Each row is a point on a tangle of strands that fork, close into loops and nearly touch. The rows are in no order.
Two points are linked if the straight distance between their rows is under 78.5. Some points are linked to none.
J_978: [ 13.2  10.9   6.0  14.3 -11.4  20.5  25.0  -1.2  -9.6  10.0 -15.7  16.7
 -21.2  -6.5 -14.9  27.5  19.6 -23.2  10.0 -29.7   6.9  27.0  15.2  24.9
  10.1 -24.3  -3.6  -7.1  30.7  -4.3]
J_73: [ -8.8  -8.1  -9.3  -8.4   8.0  11.8  20.7 -18.6   7.6  -1.4   8.4  -0.3
 -25.9  19.2   4.8  -3.4  31.4  -8.3  -9.2  12.0  -1.4  -0.8  -3.9   4.6
 -18.7 -17.2 -11.7 -14.5  12.8 -11.3]
J_707: [  1.6   4.0  10.8  10.7  -7.7  32.0  -9.1  27.3 -24.5 -10.4   6.0 -10.7
 -20.4   0.1 -16.0 -11.7 -16.4  25.1  -4.8 -16.6  -8.2  19.3  -1.7  -0.4
  -3.1 -11.6  15.7  22.7   6.9  45.7]
J_41: [  2.4   4.8 -11.1 -10.3  31.2  33.6 -14.7  -9.4   7.0  19.7  21.4  13.0
  -0.6  29.8  -2.9   4.8  23.0  11.1  -2.2  22.1  -6.1   3.7 -27.0  -9.2
 -17.1 -13.5   1.2  29.7  13.0   3.5]
J_950: [ 17.6   0.9  10.8 -21.8   9.2   2.9 -31.7 -32.1  25.0  18.5 -13.1  13.8
  14.0 -17.9  -9.9  17.7  13.1  -2.1  41.8  24.4 -10.9  19.3  -1.8  26.4
  17.2  11.2 -21.6  13.8  27.9 -36.1]
J_425: [ -7.9 -20.4 -26.3   6.9  11.6  11.8 -37.7  -8.8  14.4 -18.6  -9.5 -15.4
  12.2   7.4  -1.6   4.9  37.3  -5.0  -5.2  35.7 -11.8  -4.4   3.8   7.5
  -6.7  -7.5 -14.9  -4.5  10.4 -24.3]
J_627: [ -8.8 -15.5 -16.0  10.3  20.0  -1.2 -21.9   0.5   8.4  -6.1 -14.4 -14.1
   9.3 -17.8  10.9  16.4  55.8 -17.1 -26.4  25.6 -18.2   4.1  -0.8  28.1
  11.3   4.7 -13.9 -29.4  15.5 -48.6]
J_299: [-16.9 -17.1 -36.6  25.4  18.2 -16.6  15.2  12.5   8.4 -32.1 -25.8   5.5
  11.4  27.7  12.1   4.1  -7.0  -9.5 -35.3  15.5  10.8   1.6  13.8  11.6
  -1.1 -37.6  -4.5 -33.1  37.3  -5.1]
J_45: [  4.9 -16.5  32.5  31.8  -0.4   1.5 -30.3   6.6  30.3   9.3 -28.5  -7.3
   1.0 -25.7   5.1  18.4 -22.0 -13.6   7.1  -3.7 -19.0  -2.6 -11.7  -3.4
  18.7  15.4   0.3   6.1   4.0  14.0]
J_183: [ 12.4  10.9   6.5   9.8   9.5  35.4 -34.3  10.6 -17.5   5.8  17.1  22.9
   1.4 -18.6 -37.4  13.9  17.6  28.9   9.2   4.0 -11.9   2.7   8.3  16.5
  10.1 -28.4  16.8  30.7  23.2  -2.0]
J_556: [-15.4  16.9 -15.9 -30.7   7.1  -3.1  42.0   9.1 -10.5  -1.5  -4.3 -14.7
 -18.5  14.8  28.6 -24.0  20.3  -5.3 -12.1  29.1   2.8  12.1 -45.5 -22.4
  -7.2   4.5 -24.1 -10.0 -12.2  -0.3]
J_471: [  0.4  19.3 -22.5  16.2  -0.4 -11.0  -4.8  17.6 -44.3 -35.4 -14.8   4.4
  24.6 -19.1  -7.8  14.4  46.7   8.9   0.5 -10.3   4.5  -0.4  20.5  24.2
  15.2  -2.4  -2.8 -29.8  13.3 -31.0]
J_126: [ -8.3 -29.3  -9.4  -8.7  19.2 -20.2  -8.3  -6.5  16.1 -11.3  -1.9   3.8
  19.1  15.4  17.9  -7.8 -41.0   6.2 -17.6  29.4  -0.8 -13.5 -11.4 -12.1
 -12.9  -7.6 -16.1 -21.1  -0.4  -0.8]
J_62: [  7.5  -0.5   6.3  -4.4  -8.8  17.8 -23.7  10.6  14.0  11.4  16.8 -13.7
   9.9 -28.8  -5.9  11.9  22.0  -0.6  -7.5  -1.8 -14.4  -1.6 -16.0  -1.7
   7.0  15.6  -1.7   5.6 -30.1  -9.0]
J_399: [  9.7   1.5  -4.4 -24.9 -29.7 -40.2   8.1 -41.2  -4.6  -0.5   9.2  16.8
  14.9 -11.7 -10.8 -14.4 -24.3  12.1  24.5  11.4  23.6 -21.1  31.0   3.9
   1.4   8.2   6.2  -9.9  10.9 -21.1]
J_857: [-26.4  27.7  -9.8 -24.4  23.6  17.2   0.0 -19.9  -7.1  19.6  10.7  26.3
  -8.3  31.4  -1.6  -6.2  22.6  14.7   9.7  49.0  -0.2   3.1 -38.6   6.0
 -15.4 -15.7   3.6  20.9   6.0  -6.3]
J_687: [-29.5   3.9 -27.7  10.1  -8.4  -8.2   1.6 -32.8   5.7 -24.3   3.3  26.3
  -1.2  40.9 -16.7  -6.3   0.9 -14.2  11.5  13.8  46.5 -21.2  16.2  21.7
 -28.5 -28.3  -2.4  -9.8  19.3 -12.9]
J_2: [ 12.2  -0.2   2.5 -44.5   5.6  -9.7   0.2 -28.5  12.0  11.9  -9.7  -1.4
   0.1  -9.2   3.6   2.8  16.8  -6.3  35.1  21.8 -12.3  21.7 -15.8  11.8
  11.6   5.2 -33.4   4.6  18.0 -24.0]
J_961: [  0.4  16.0  -9.0   7.4   3.6  31.5  11.2  -0.2 -27.9 -22.9  -8.2  -9.1
 -24.6  28.4 -10.6   8.0  16.6   6.7  13.1 -14.2   5.7   9.8  -6.1  -3.0
 -13.3 -24.8  -7.5  14.0  11.4  20.6]
J_552: [  2.0  18.1  11.5 -11.9  -4.6 -14.3  59.7   4.6   6.5  14.8  10.9   8.6
  -8.3   4.8  15.3 -16.5 -39.6 -21.1 -12.9 -23.8  34.3  -2.9  24.8   0.3
   3.3   5.8  37.5  -2.4  -5.6   1.3]
J_567: [ -8.5 -29.4   5.8  34.7  15.9 -13.5 -25.0  16.7  17.1 -13.6  -7.3   2.6
  17.5   3.7   1.8  20.8 -42.0  13.6 -16.1 -10.4  -6.7 -13.7  11.6 -20.4
  14.1 -18.6   8.1   1.8  10.1   8.5]
J_225: [  6.2 -17.0  14.6 -11.6 -24.8 -26.8  28.6 -18.1 -12.7   4.1  -6.3 -10.9
 -12.0 -14.0   9.6 -18.3 -14.5  13.8  12.6  -9.2  -9.3  -1.6   7.6 -14.8
 -11.6  14.8 -15.0 -11.4  14.0   7.0]
J_985: [ 17.5 -14.3  17.1 -16.0 -10.4 -36.8   2.6 -28.8  16.3  12.6 -13.7  22.5
   8.8 -13.2   0.4   9.8 -40.3  -2.7  19.7  -0.7  13.8  -3.1  26.3   8.3
   6.5   2.2  -4.9 -10.7  26.2 -15.5]
J_787: [ -1.5  -4.7 -17.9  18.4  -8.2  17.3  -5.8  18.1 -27.1 -33.0 -11.2 -19.7
 -36.1   8.7 -15.7   3.3  28.5  -2.2   8.6 -39.2 -11.3  11.5  25.2 -11.3
 -14.4  -9.9  -2.5  -6.6   2.0  19.1]
J_469: [  9.3  -1.8   6.9 -16.4 -27.5 -38.4  28.8 -39.5 -18.6   1.6  22.6   1.0
 -16.2 -27.7  -7.2 -21.9  -8.2  20.6   6.8  -9.0   4.8 -29.3  15.8 -16.8
  -6.7  11.1   1.4  -8.2  -0.8 -11.3]
J_96: [  2.5 -17.4  11.2  10.9  24.4  32.8  16.2   7.2  34.2  19.4 -11.7   0.4
 -27.4  32.3   2.1  16.6  -2.6 -25.5  -6.2 -13.7  -9.3  27.7  -5.0   1.4
  -2.4 -20.5  -5.8   5.8  24.0  28.3]
J_433: [ 18.3   5.3   3.0  -3.9  15.7  43.5 -30.1  14.2   9.0  18.9  27.7   7.7
   8.9 -16.8 -22.9  19.8  22.8   7.5  -1.0   6.2 -15.5   7.3 -16.0  20.8
  11.2 -11.6   7.3  21.9  -4.0 -13.1]
J_982: [ 24.7  31.9  13.4 -30.9 -10.6   0.2   6.5  -7.9  -6.9   5.5  11.5   9.6
  32.8  -7.5 -11.8   1.1 -27.5   4.4  21.6   3.4  26.9  -0.2   4.6  21.0
  10.7  16.6  15.1  15.1 -13.4  -3.6]
J_832: [ -6.0 -25.9   0.6  24.7  -3.0 -22.3  -2.2   2.2   7.0  -8.5 -10.4 -16.6
   2.1  -7.9  23.7  -3.3 -13.6  -5.2 -16.2  -5.2 -23.9 -16.4   1.9 -39.3
  -2.3  22.6  -5.7 -17.4 -11.1   7.2]
J_78: [  6.6  -2.1  12.8 -26.8 -12.7  19.2 -10.4  -0.4  -8.6   4.5  -7.1 -47.9
 -19.0   0.8  12.9  -9.6  17.6  -2.4  22.2  -1.0  -8.6  18.5 -34.9 -19.6
 -11.5  30.8 -28.7  18.8 -32.0  25.6]
J_797: [  8.1 -30.1  24.9  13.6 -17.4 -11.9   1.4 -20.5  12.1  39.1  16.8  -6.2
 -17.1 -32.4   9.3   3.2  23.3  -1.3 -13.8  -4.6 -29.3  -9.7  33.7  -3.5
  11.3  17.7   9.4  -5.0  24.0 -26.9]
J_283: [ 21.9  34.5  18.8 -21.6  -6.4  29.0 -10.9  14.7 -21.2  -0.4  12.7  -0.2
  18.0   4.2 -19.7 -12.5 -19.1  12.0  11.6  -9.5  21.7   8.2  -7.5  20.8
   3.1   3.2  15.7  35.2 -22.4  22.1]
J_554: [ -0.1   4.8  11.1  25.6 -10.8  -1.7  20.2  18.3 -10.0   1.9 -37.8  -3.4
   1.7 -16.5  16.5  24.8  -4.1 -12.2   2.9 -17.2 -13.3  19.9  -7.3   6.2
  22.0   6.3 -21.0 -31.6  11.1   1.2]
J_265: [  2.5 -20.4  28.5  11.8   2.4  16.5   0.0   9.7  12.4  11.9 -23.8 -14.4
 -20.2   6.3  17.8   5.4 -15.9 -15.0   1.2   4.7 -18.7  16.0 -11.4  -6.6
   2.9  10.2 -11.2   3.5  16.5  30.0]
J_497: [  9.7 -16.9 -11.4  13.6 -11.9 -19.7  15.2   2.3 -27.1 -14.2  -3.9 -13.8
 -15.0 -18.8   3.7  -1.8   6.6   8.2  -3.7 -12.7 -19.2 -14.1  19.4 -21.5
  -4.6   4.8  -3.7 -15.8   2.6   2.3]
J_117: [ -1.4  16.0 -18.0  -8.6  16.2  34.5 -15.6  -1.7   3.7  13.7  39.1  30.5
  -3.8  43.4 -22.5  -5.2  -9.0  19.3   2.5   9.0   8.4 -17.4  -7.3   9.3
 -17.2 -30.7  15.0  39.6   3.1   3.1]
J_686: [  4.2 -19.9  14.2  30.9  26.8   2.4 -36.2   7.5  39.7  -8.7 -27.7  -5.2
  24.8   9.4   8.1  31.1 -33.6  -5.1  -2.3  -2.9 -10.9  -6.9 -12.1  -6.6
  14.9  -5.2 -16.0   1.2   2.8   8.5]
J_761: [ 12.0  22.5  10.7 -25.1  -7.9 -13.3  17.2  -0.8  -4.8  -1.3  14.7   7.1
  42.1   7.1   3.4 -31.4 -47.9   0.1  -2.5   9.5  30.6  -8.9   9.9  -0.3
   3.8  12.6  38.5   5.1 -15.0  -7.4]
J_993: [ -3.7   0.8 -10.0 -26.7 -14.3 -19.7  -7.0 -16.8  15.7 -12.5  11.2  -6.7
   2.0  -8.0  -2.3   0.8   3.3  -5.4   9.1 -15.7  15.0 -18.5  -2.1  -5.2
  -2.4  31.1 -22.8 -18.7 -44.3 -16.2]
J_363: [ -8.6  16.3   5.4  13.4  -8.7  -8.4  49.5  21.9 -11.6  -5.8   7.0   1.3
  -0.7  15.3  14.6 -20.4 -35.3 -13.1 -19.3 -39.7  19.5  13.0  19.1  -9.7
   7.5   0.6  22.7 -11.8  -9.8  24.8]
J_839: [-18.2  13.3 -26.3  10.3  -6.4  -2.2  -0.3  33.5  -5.9 -16.6  23.0  -5.6
   7.4 -14.8  -3.3  -4.1  19.3   4.5 -24.7 -22.4  -3.4 -15.8  -8.0 -17.4
   8.4  12.8   0.9 -15.9 -46.3  -4.8]
J_134: [ -1.8  27.2  -2.2  -4.1 -20.0 -13.9   0.9  18.5 -21.9 -20.9  25.0 -10.1
  42.4   2.2 -10.4 -23.1 -22.1   7.9  -5.8 -12.6  28.1 -11.0  19.6  -2.0
  -5.5   9.5  26.3   6.1 -30.5  -1.4]
J_649: [  1.8  -9.8   2.2 -24.9   6.7 -13.9  -2.3 -25.5  27.6  10.1 -15.9 -26.4
 -12.2  -8.6  29.1 -13.0  28.9 -15.9  11.2  12.2 -15.8  19.5  -0.4   2.4
   8.8  13.9 -35.4 -12.0  14.2 -24.0]
J_760: [ 11.4 -20.3  -7.8 -11.9   5.2  10.5 -21.9  -6.6   5.5 -10.5 -13.0 -32.6
 -15.3  17.0  12.8 -10.4 -14.1  -0.3  16.2  -3.3 -13.1   3.4  -5.4 -22.5
 -20.9  22.0 -20.4  10.0 -15.8  36.0]
J_888: [ 14.4  -3.3  16.0   2.8 -15.1  -2.9  10.2  19.3  14.8  12.1  13.4  -0.3
 -21.7  -6.7  -9.3   6.4 -24.3  -8.8   0.9 -44.6  23.5 -10.3   6.5   2.9
 -10.3   5.8  15.1  14.7 -30.3  14.1]
J_388: [  2.4  -7.7   0.4  17.6  12.7  19.7  35.6  16.1   5.2  11.0  -5.7   3.8
 -41.2  10.7   5.4  15.0  23.3 -25.1 -14.3 -21.2 -10.1  29.4   6.7   0.6
   2.3 -24.5  -3.1 -13.6  33.0  -1.9]
J_651: [ -5.7  21.9  -3.3 -23.9  -2.0 -15.0  41.2  -8.4   4.3   6.0  17.4  10.7
   0.8   5.0   2.0  -6.4 -10.1 -20.8  -9.4 -14.7  41.1  -3.9   3.6  14.4
  -6.9   9.9  14.6 -15.9 -13.3 -12.5]
J_200: [ -8.4  32.3 -10.1 -45.7  21.4   8.8  18.4 -14.3 -10.8  11.8  -3.0  -1.3
 -12.1  17.6  17.3 -12.1  22.2  -1.2  10.0  51.0   2.4  19.2 -52.6  -2.8
  -1.3  -3.8  -6.4  11.0  -1.8 -15.2]
J_95: [  3.8 -15.9  49.6  27.2  -9.9  -2.9   1.3  10.6  25.1  45.3  -3.9  -5.4
 -12.5 -36.9  13.1   5.3 -15.8 -10.2   4.5  -1.3 -27.1   2.4  -9.8  -7.8
  22.6  25.9   3.4   8.7   1.4   2.7]
J_211: [  2.3   2.7  -0.1  -4.9 -19.7  16.5   6.0  15.8   6.0   0.1  -0.4 -23.5
 -31.1  -6.3 -10.2   8.3   6.7 -20.8  10.3 -43.0   4.2   5.3  -2.0   4.1
 -16.9  16.4  -5.1   0.1 -27.6  16.4]
J_906: [ 11.0  37.5  13.8  -8.6 -26.4  22.0  10.7 -16.3 -44.0   6.3   0.5   5.0
 -28.3   4.2  -0.6 -10.5  14.0   8.7  44.1  -9.7  12.0  11.1 -11.3  -5.1
 -16.4  -2.6  11.1  37.6   2.5  30.0]
J_146: [  2.4 -26.4  -6.5  16.8   8.4  19.9 -18.0  -7.1 -18.3  -2.4  -5.5 -23.5
 -21.5  13.9   3.6 -20.6  17.0  29.3   8.3   8.1 -29.5  -5.8  12.8 -26.2
 -20.7  -6.9   2.2  18.7  19.8  28.9]
J_298: [-11.3   7.6  28.7  41.8 -12.2 -13.5   3.4  18.6   5.4  21.1   0.3   1.7
  12.8 -50.9  -5.8  15.1  -1.4   5.1 -13.8 -36.0 -10.1 -12.5  -3.5 -15.8
  38.1  22.7   9.8 -14.2 -32.1  -7.9]
J_858: [-17.5  24.3   8.7  11.5  -6.7   5.0  19.0  42.0  -3.5 -28.2  -1.4  -8.5
  -0.3   6.9  10.6  -3.8 -18.8 -16.9 -23.3 -60.4  27.5  20.4   0.4   4.9
   8.0   6.2  13.6   3.9 -37.3  15.0]
J_288: [ 30.0 -28.6  24.4 -18.9  15.0  -1.8 -27.0 -32.1  28.1  41.9  -7.2  12.5
   5.3 -25.2  -6.3  -1.4  -2.2   9.2  26.3  22.0 -27.3   7.2   7.5  13.1
   5.5  12.2 -11.3  17.6  35.2 -10.6]
J_328: [-19.6   3.6 -17.5  -8.6  -6.3 -33.6  17.1 -39.3  15.3 -20.3  -7.4  14.8
 -10.7  18.8  -6.5  -9.5  14.4 -22.9  14.2  12.2  24.2 -18.0  13.3  16.6
 -32.0  -9.5 -23.8 -27.6   3.4 -25.5]
J_781: [ -6.2 -10.1 -38.8  -0.2  17.3  15.4 -47.8  -1.4  12.3 -23.3   3.8  -3.3
  12.8  42.1 -14.5   3.0  22.5   6.9  13.6  29.0  -6.6 -20.1  -9.0  -1.1
 -23.5  -4.3 -20.5  15.3  -3.2   2.5]
J_450: [-15.1 -10.9 -19.7  -4.3  -1.1 -14.9  -7.3 -31.9   1.8 -15.1  24.2   1.3
   0.1   9.2 -12.6 -23.4   9.7  16.9   1.2  27.1  -1.4 -40.2   5.1  -9.3
 -34.8 -13.5   1.9   3.7 -13.0 -11.1]
J_998: [  7.6 -17.0  -2.3 -25.7  28.6  -4.9 -27.3 -21.3  15.8   6.6   5.8   9.8
  19.9  24.4   6.3 -14.3 -28.9  29.0  -8.0  48.2 -13.6  -7.1 -12.3  -6.3
 -16.1  -3.4  -9.2  11.3  15.8   0.8]
J_532: [  6.2 -21.9  48.3   4.7 -15.3  -5.0  26.2   3.1   8.4  60.3  11.8   5.9
 -24.8 -42.6   6.1  -4.1   4.0   1.3  -3.3   0.4 -25.5   4.6   8.8 -21.3
  16.8  16.6  17.6   6.5  13.4  -4.3]
J_764: [-17.3  20.9  -6.7  15.3  17.7   3.5  13.1  38.8  -1.7 -15.8  16.9  22.0
  22.8   7.7   9.2  -6.6 -22.7   9.4 -46.1   8.7   5.0  10.7  -4.0   0.3
  27.0 -19.2  29.2  -0.6 -14.0  -5.0]
J_641: [ -3.3 -27.8  11.8  26.5  18.8  -8.1 -10.2   4.3  34.8  18.6  10.6  23.6
  11.7  -6.6  -2.6  19.9 -33.0  -4.8 -26.2   2.2 -15.2 -15.4   7.5  -6.7
  17.2 -21.1  17.0   1.1  12.5  -8.8]
J_427: [  1.6  12.7 -18.1  -5.1  -5.4   9.2 -15.8  24.4 -16.2 -18.4  27.8 -11.1
  11.7  -1.3 -16.3  -8.1   3.8  15.4  -4.7 -14.1  11.5 -20.4   3.9  -2.5
   1.5   6.0  16.5  14.9 -51.7  14.9]
J_404: [ 15.9 -24.5  13.8 -25.5  15.0  -4.1 -19.8 -33.6  40.5  22.6   0.5   3.7
  -2.8   0.2  -0.6  -6.9 -23.2  -0.6  22.1   4.0  -4.5  -7.5   4.4   2.6
 -12.0   9.3 -14.8  24.5  16.3  -0.9]
J_440: [ -9.3 -28.9 -22.9   8.7  11.5 -22.4  -5.6 -13.9  10.4  -9.1  -6.8  13.6
   8.6  11.5   1.1  -2.6 -10.9   2.0 -16.7  27.9   4.0 -11.6  14.2  10.3
 -11.9 -27.0  -5.0 -21.0  23.4 -16.1]
J_580: [-20.9 -15.8 -10.2  15.6  18.7 -12.1  -6.6  -8.9  42.8   8.9  -5.1   2.8
   3.0 -13.9  12.3  21.5  36.9 -37.3 -32.3  17.0  -2.9   6.5  -7.8  22.8
  10.9   2.9 -18.8 -35.2  -5.5 -41.2]
J_386: [  5.4  28.6   6.2  -5.2  -1.5  33.6   3.2 -21.4 -17.7   3.7   1.1  10.9
 -32.9  33.8   4.5   9.2  23.0  -0.4  43.4 -10.6  11.6   8.9  -6.3  -9.3
 -37.6 -19.5  -4.9  34.5   9.3  31.1]
J_193: [ 11.5  -2.6  16.2  27.0 -30.7  -9.1 -16.3  16.6  -5.0   9.1   6.9  -2.9
  -1.0 -56.6 -18.6  17.4   6.9   4.7   4.9 -37.6 -11.9  -6.5  21.4  -3.7
  16.1  20.2  11.7  -5.7  -7.6  -3.6]
J_851: [-14.3  -6.3 -17.2  -4.0   1.1 -12.1  -4.8 -20.6  -1.3  -3.2  31.6  21.7
  17.6  26.4 -28.5 -21.0 -20.0  18.4 -16.0  29.2  21.8 -37.4  10.7   6.3
 -15.8 -20.6  18.6   3.0   1.6  -6.9]
J_734: [  5.4 -12.1  12.1 -28.2   7.7   5.2 -14.2 -36.9  19.2   2.0   2.4 -14.0
 -11.6  22.5   7.3 -21.0 -14.1  20.0  29.8   8.0  -7.4  -5.4  -9.7 -20.7
 -28.2  12.4 -24.3  28.8   3.2  19.6]
J_413: [  5.9  -1.8  20.5   2.3 -25.9   3.0  33.2  -4.8 -54.9  21.2  -6.0 -10.0
 -30.0  -9.9   8.5 -12.2  40.9  18.2  17.0  10.3 -24.3   6.1  -4.0 -17.8
  -2.3  11.8   1.8   7.1  27.1  -9.8]
J_488: [  4.2  -9.6   5.1   0.7   1.1 -10.1  14.6 -20.6   7.4  31.8   4.6  19.0
 -16.2 -30.2  -9.4  15.8  20.6  -5.7  -9.0  11.0  -4.5  -5.8  18.0   5.3
   9.5 -13.5  19.6  -7.2  28.1 -30.5]
J_695: [ -4.6   2.0 -10.6  -7.5  -9.1  -7.3  -1.6  10.2  10.2  -4.0  13.3 -19.2
  10.7 -27.6   5.5   0.6  20.5  -6.9 -10.0 -11.5  -4.6  -7.7 -21.8 -14.2
   5.2  36.8 -12.9  -6.9 -58.1 -10.2]
J_8: [ -5.0   5.3  -5.5 -12.9  15.9  -8.9  14.4   8.6  22.6  21.0   7.5  12.3
  14.1 -17.3  12.3  13.1   2.5 -16.4 -30.6  19.6   1.8  -1.2 -32.0  10.4
  12.5  -0.9   8.7 -18.1 -25.4 -28.1]
J_984: [  4.5 -22.0   5.0   5.7  21.9   4.9  -0.6  -5.1   7.5   9.0 -25.1  -9.4
   1.6   7.4  37.9   9.9  21.8 -12.8   0.0  27.2 -26.6  23.1 -12.8   8.2
   7.6  10.0 -26.6 -14.2  21.7 -18.7]
J_904: [-18.1 -11.4 -27.5  21.2  -2.8 -25.2 -12.6  23.0   1.5 -26.8  -2.0 -17.0
  12.7  -7.3   3.2  -3.3  -1.8   4.3 -24.1 -15.8  -5.9 -17.8  13.4 -29.6
   6.3   7.5  10.0 -31.9 -38.5  11.6]
J_924: [ -1.6 -10.6 -16.0  12.0  -3.0  10.0 -24.9  18.2   0.2 -36.4 -24.0 -18.5
 -14.0  25.2 -18.8  12.7 -10.0  -5.7  12.0 -29.6  -0.3  14.9  21.3  -7.2
  -2.5 -11.8 -15.4   2.1   7.9  37.8]
J_845: [ 10.3  13.7  13.1 -14.1  -3.5  19.7   3.1  11.2 -28.9   8.8  19.8  -5.2
   1.3  10.2  -7.0 -18.4 -25.0  33.5   2.4  -1.0   5.3  -4.4  -5.9  -2.4
 -10.2 -11.4  19.6  38.0  -2.0  41.8]
J_562: [-16.7  -2.9 -18.3  17.6  14.8 -14.5  12.6  30.6  -6.3 -27.5  -7.2  11.3
  30.0  10.0  13.2 -10.2 -10.6  10.0 -39.0  14.6  -3.5  -3.9  -0.1  -4.3
  11.9 -25.2   8.7 -22.5   5.3   1.9]
J_969: [  2.7 -21.6   0.2  18.8  18.5   5.9 -21.8  21.2 -14.6 -11.7 -41.1 -26.2
  20.5  -5.9  32.2  10.5   8.9   6.0 -10.2  16.4 -32.9  15.8 -11.4  -0.7
  14.7  13.9 -18.2  -3.4  15.9   3.1]
J_340: [-25.4   2.6 -44.6   8.7   0.1   2.8 -26.7 -15.4   2.5 -37.0   1.5  20.3
  14.4  52.8 -26.9  -3.0  16.9   3.1   6.5  32.0  24.8 -21.7  -8.2  13.6
 -23.2 -16.9 -11.7  14.2   8.7  -5.1]
J_275: [  0.2  17.3  12.4  14.5 -20.0  -5.5 -11.5  26.7 -20.2 -18.0 -15.3  -9.1
  15.4 -20.6   1.1   3.9 -20.4   3.8   2.7 -19.8   0.9   8.3  -2.1  -2.2
  23.8  21.2  16.1  -8.6 -24.4  26.4]
J_56: [ -3.9  27.7  -5.6 -16.9  16.5   3.6  23.8  23.4  -7.6  24.7  18.3  15.4
  10.5  -0.8   4.1  -2.4 -10.6  -4.5 -35.5  17.9   9.7   3.8 -23.0   6.4
  19.4  -7.2  29.9   5.1 -14.2  -9.9]
J_671: [-12.0   2.6 -12.9  20.6  -5.4 -27.3 -10.2  22.5 -24.7 -25.8 -11.7  -8.9
  38.6 -19.5  11.3   0.5 -10.2  15.6  -8.2  -3.7   0.1  -8.5   4.1  -9.9
  18.4  18.9   8.8 -24.5 -21.4   5.9]
J_297: [ 24.6  14.0   6.3  -1.1 -16.7  15.0 -12.6 -12.2 -32.8   2.9  -4.1  16.0
   4.9  -1.3 -21.6  14.4  16.0  20.6  28.2  -3.2   5.5   9.5   8.2   6.5
   4.1 -14.1   0.7  19.9  22.2   3.3]
J_814: [  2.4  -0.3   8.6 -12.2  -9.1 -31.2  15.8   0.2  21.1  12.9  13.4   4.4
  -2.0  -6.8  13.5  -0.9 -28.2  -8.5  -8.1 -26.6  25.1 -14.7  -1.2   2.2
  -3.1  20.4   3.3 -10.6 -37.4  -6.3]
J_630: [-20.4   9.9 -16.1 -14.5  13.6   2.0  19.1  -5.6  12.0  -1.0   2.3  12.5
   2.5   6.1   1.9  12.1  26.7 -26.9 -22.1  21.1   9.0   4.6 -22.5  19.3
   0.6  -7.4 -15.7 -28.2  -5.6 -32.7]
J_166: [  5.9  27.3  22.6  20.7 -15.2 -10.8  10.6  29.0 -38.1  -9.6 -15.6   9.7
  33.6 -26.9   9.8   1.7 -24.1  10.7  -6.4 -10.1  -1.3  25.4  10.4   3.9
  36.2   4.8  18.9  -4.2   9.1   5.1]
J_597: [ 14.1  11.6  -0.2 -12.9  -7.8  29.5 -16.2  12.6   0.8  -6.7  -4.6 -38.0
 -18.1   8.0  -4.6   7.3  17.6 -13.5  24.4 -23.3  -1.8  10.1 -26.5   3.6
 -21.8  20.0 -13.3  16.3 -47.5  22.0]
J_936: [ -8.6   2.9 -14.0 -11.3  20.3   9.4 -10.2  -7.1  20.7  14.1  22.1  35.9
  12.7  40.5 -34.4  -4.3 -29.1  10.9 -10.7  17.7  38.8 -13.7   2.0  19.9
 -11.9 -14.4  23.5  23.5   1.9   0.8]
J_24: [ 13.6   0.4  22.6  25.5 -28.3  -5.0   2.9  10.1 -14.6  -0.4 -15.0   2.7
 -12.8 -32.0 -18.3  21.2   6.4  -9.2  10.6 -45.6  -5.6  13.5  28.7  18.2
  14.8  -2.2   4.3 -11.8  21.9   2.4]
J_432: [ 15.8  47.2  12.1  -7.9 -18.5  25.1   1.5 -10.8 -50.0 -10.4 -12.6   4.3
   3.2   7.5 -10.5  -1.7   6.3  -0.2  37.6 -12.6  19.0  23.6  13.6  19.5
   1.2  -7.8   8.0  16.8  13.8  23.0]
J_670: [ -3.3  28.2   4.6   0.9 -18.0   3.0  -0.9  29.3  -7.6 -48.0   0.9 -14.5
   8.2   7.9 -23.1  -2.6 -10.6 -16.3   0.4 -54.9  34.1  23.1  30.7   8.4
   7.5   0.5  18.7   4.9 -14.4  17.5]
J_70: [  6.7 -21.8  -6.0  11.2  -7.6  19.6 -31.1   1.2   8.8  -9.1 -13.1 -29.1
 -33.5  19.9 -13.9  -4.1 -17.3 -11.3  15.3 -28.9 -10.1  -3.0  16.5 -15.5
 -30.0  -4.3  -3.4   6.4  -1.3  43.2]
J_545: [ -4.5  -7.0 -18.4  19.2  11.6  -5.8 -20.0  25.4 -12.8 -15.4 -17.4 -24.3
  24.5 -19.1  19.0  -0.5  23.9   1.2 -11.5   5.5 -23.9   1.0 -13.8  -8.3
  15.2  11.6 -11.4 -19.8 -15.1 -12.5]
J_11: [-22.4   8.9 -14.4 -29.2   6.5  -9.4  -2.8 -25.7  -9.6  -4.9  15.5  16.5
   4.8  14.5  -8.9 -18.1  16.8  20.6   5.7  51.4   1.2 -15.8 -26.2   9.3
 -11.6 -12.1   5.2   3.2  -6.2 -20.9]
J_19: [  6.0  -8.5   7.1   5.3   5.5   1.8   7.2  13.2   2.9  23.4  13.7  30.6
   6.2 -19.9  -4.1   9.2 -14.5   3.2 -21.5   9.8 -10.9  -3.2  11.7   3.0
  20.7 -15.3  15.6   1.4  23.5  -2.6]
J_306: [ -1.0  -4.4  12.4  -5.6   7.5 -29.1  30.2  -4.3  -6.3   9.0 -23.6  11.3
  12.4  -0.4  39.2 -11.4 -39.7  -5.4   0.7  18.9 -10.2   9.2  -6.1 -13.8
  16.2   5.5  -6.0 -13.6  20.4  10.3]
J_513: [ -9.4  -2.3 -15.4   2.4 -11.9 -16.0  43.7 -25.9   6.0   8.5  -2.9   3.0
 -33.5  -0.8  10.2  -4.6  33.6 -18.2   0.3   1.4  14.8  -8.5   9.9  -0.4
 -18.3  -6.6 -12.4 -30.8  12.9 -20.9]

A piece is two or more points that can be reached from each other along the links. Count, over all rows, the pieces, the separate loops (a circle has one, a figure eight two, a Y none), the forks (points with three links) and the tips (points with one).
pieces: 4
loops: 5
forks: 9
tips: 7

A fork is a point with three links, a tip a point with one. Leave the first point through the second and follow the links. Name the first fork or tip that comes.
J_998, J_126: J_630
J_787, J_961: J_695
J_404, J_288: J_671
J_630, J_8: J_998
J_183, J_297: J_760

How many points has the smallest loop of links through each point below? Write none if it is on no loop.
J_649: 20
J_781: 10
J_695: 19
J_117: 7
J_797: 9
J_832: none
